A landscape with many peaks, sampled at points; each row gives a point and its height.
From any point a climber steps to the highest of the 4 points nearest to it. It stops when none of these is higher. Distance is the straight distance between rows; heights are no part of it.
<234>: [117 156 147 114 123 164 135  46 119 122  88 133  86]  height 590
<342>: [ 78 118  93 103 149  88 134 169 102 145 168 205  84]  height 640
<761>: [ 93 167 131 113 127 148 141  84 108 120 125 163  84]  height 634
<791>: [176  93 106 145 103 119 150 134 131 138  70  82 196]  height 526
<759>: [ 83 152 148 105 134 111 121 150 113 130 165 190  79]  height 585
<228>: [127 148 159 130 131 145  92 111 149 143 149 124 100]  height 589
<525>: [148 122 100 148 126 127 133 137 153 146  92  93 169]  height 586
<315>: [148 135 160 140 125 145  86 119 163 155 139 110 119]  height 499
<762>: [ 78 136 169 115 149  99 111 179 112 127 187 170  97]  height 684
<34>: [ 69 143 204 109 154 113  94 152  97 120 189 159  93]  height 603
<556>: [ 90 123  72 122 146  98 153 159 103 117 139 190 113]  height 517
<573>: [154 131 145 140 129 153  82 111 177 143 118 109 132]  height 381
<210>: [198 102 101 112  98 136 193  96  79 116 110  82 132]  height 588
<820>: [ 91 153 131 121 128 122 124 150 121 127 163 169  91]  height 540
<858>: [ 86 123  80 110 143 103 148 135  87 120 138 203  93]  height 732
<574>: [127 143 124 149 131 120 116 170 153 156 155 115 138]  height 594
<449>: [176 112 121 148 113 147  90 128 175 123  72 101 179]  height 579
<98>: [ 63 127 136  94 157 105 127 136  80 144 151 231  56]  height 571
<374>: [154 122 139 118 114 156 124  54 149 105  69 109 121]  height 360
<242>: [112 142  85 139 127 109 159 148 129 123 134 130 140]  height 736
<2>: [142 120 165 152 140 121  88 170 147 159 175 105 147]  height 733
<430>: [ 87 124 204 148 164 108  86 161 122 125 208 115 138]  height 518
<607>: [141 122  98 143 120 114 163 132 124 140  99  93 169]  height 554
<305>: [129 126  94 154 122 122 145 163 150 158 108 100 181]  height 721
<789>: [ 73 152 182  98 143 124 121 134  92 130 155 209  55]  height 358
<651>: [104 131  95 150 133 107 140 209 143 155 160 141 158]  height 510
<64>: [116 113  76 105 134 112 180 130  76  93 127 147 129]  height 207
<682>: [114 134 102 101 125 134 179  86  70  90 115 137 106]  height 472
<188>: [127 146 102 154 126 122 130 160 149 157 132 106 162]  height 613
<476>: [132 119  92  98 119 120 188 101  61  83 126 122 116]  height 722
<233>: [148 115 102 119 117 127 184  91  83 105 112 105 125]  height 356
<27>: [153 123 140 121 117 163 103  78 161 122  75 105 128]  height 418
<417>: [ 94 128 155 128 147  93 109 201 125 131 201 140 125]  height 737
<413>: [163 116 132  99 107 147 174  54  82 108 100  96 111]  height 345
<299>: [ 90 111 121 119 146  79 122 217 121 139 190 175 124]  height 710
<831>: [176 117 148 125 111 183  81  86 186  93  71 113 150]  height 731
<822>: [149 118 109 156 123 132 118 163 160 165  97  97 186]  height 686
<401>: [102 141  91 142 132 103 146 183 133 143 147 142 146]  height 462
<678>: [107 139  96 125 128 122 157 112 115 109 129 139 124]  height 52
<400>: [197  84 116 137  99 131 165 105 119 124  68  75 168]  height 436
<220>: [112 154 110 139 127 127 138 122 135 130 139 137 119]  height 95
<529>: [ 85  96  55  96 165  90 160 141  72 118 135 196 108]  height 570
<572>: [111 161 143 126 122 151 132  70 134 127 109 138  94]  height 587
<530>: [178 114 136 133 110 161  90 103 180 107  67 106 156]  height 653
<752>: [131 134 100 135 124 124 144 108 136 128 101 107 150]  height 182
<457>: [131 123  87 127 119 109 187 131 102 107 117 113 150]  height 195
<348>: [137 143 141 125 130 158 101  83 159 127 102 122 109]  height 561
<282>: [179 109  96  95 100 133 197 111  61  99 130  96 116]  height 703
<592>: [169 114 134 128 103 151 120  75 150 110  64 103 138]  height 423
<545>: [122 151 143 122 130 159 110  76 140 135 105 127  93]  height 707
<143>: [105 124  75 128 132 101 174 148 107 113 124 141 139]  height 130
<229>: [119 153 161 120 122 161 101  82 149 141 127 135  85]  height 631
<265>: [114 140  94 153 125 107 144 184 144 158 143 121 165]  height 536
<157>: [157 123 147 150 130 139  81 149 166 158 143 106 143]  height 560
<359>: [183 115 140 142 116 172  71 139 188 121  95 107 172]  height 498
<403>: [173 119 137 136 122 163  79 115 184 130  93 107 151]  height 511
<488>: [149 118 120 125 114 132 155  70 122 113  90  99 130]  height 140
<809>: [118 138 172 140 145 114  98 163 138 148 183 112 122]  height 682
<160>: [155 108  95 130 119 119 190 110  94 108 103  88 145]  height 368
<642>: [147 129 124 135 120 145 121  81 152 125  87 108 133]  height 249
<142>: [122 143 170 140 131 133  91 136 147 147 169 122 108]  height 642
<553>: [109 159 155 122 136 128 107 134 135 141 160 137  98]  height 607
<612>: [ 88 113 170 142 166  83 110 220 120 131 214 129 151]  height 718
<221>: [164 108 105 128 115 120 161 101 120 123  92  90 160]  height 354
<636>: [115 150 122 125 125 138 148  79 125 117 118 127 104]  height 370
<284>: [182 101 114 141 106 132 125 133 156 132  62  87 193]  height 567
<539>: [ 86 173 165 107 126 145 133 100 108 130 135 190  59]  height 723
<368>: [ 94 114 121 132 146  84 124 242 123 150 193 165 144]  height 693
<337>: [ 89 140 107 112 134 129 153 115  93 102 126 182  95]  height 592
<9>: [ 97 141  96 131 134 102 143 181 127 130 156 165 124]  height 397
<423>: [164 115 115 149 117 140 103 136 169 147  86  96 180]  height 627
<563>: [139 112 197 144 145 133  73 132 146 141 174 103 127]  height 635
<12>: [170 114 126 137 114 148 102 100 165 122  75 104 149]  height 541
<215>: [ 64 129 211 135 171 111  79 151 101 114 205 129 126]  height 535
<74>: [184 108 181 138 121 167  50 133 175 128 144 111 140]  height 268
<464>: [101 140 198 127 143 126  90 137 122 137 183 133 104]  height 655
<266>: [203 100 122 111  92 148 178  63  94 112  89  84 128]  height 479

Where does a climber stop that starts at each point below?
<553>: <2>
<592>: <831>
<573>: <545>

Call two points neighbours if one is among the 4 nearest of the other. Go from one point of each pair to the other, from neighbour to neighbour, staying as high as possible. Name the lowest point that can't be avoided.
<305>, <858>: <228>
<539>, <858>: <337>
<305>, <417>: <574>
<831>, <417>: <449>
<545>, <539>: <234>
<242>, <305>: <401>
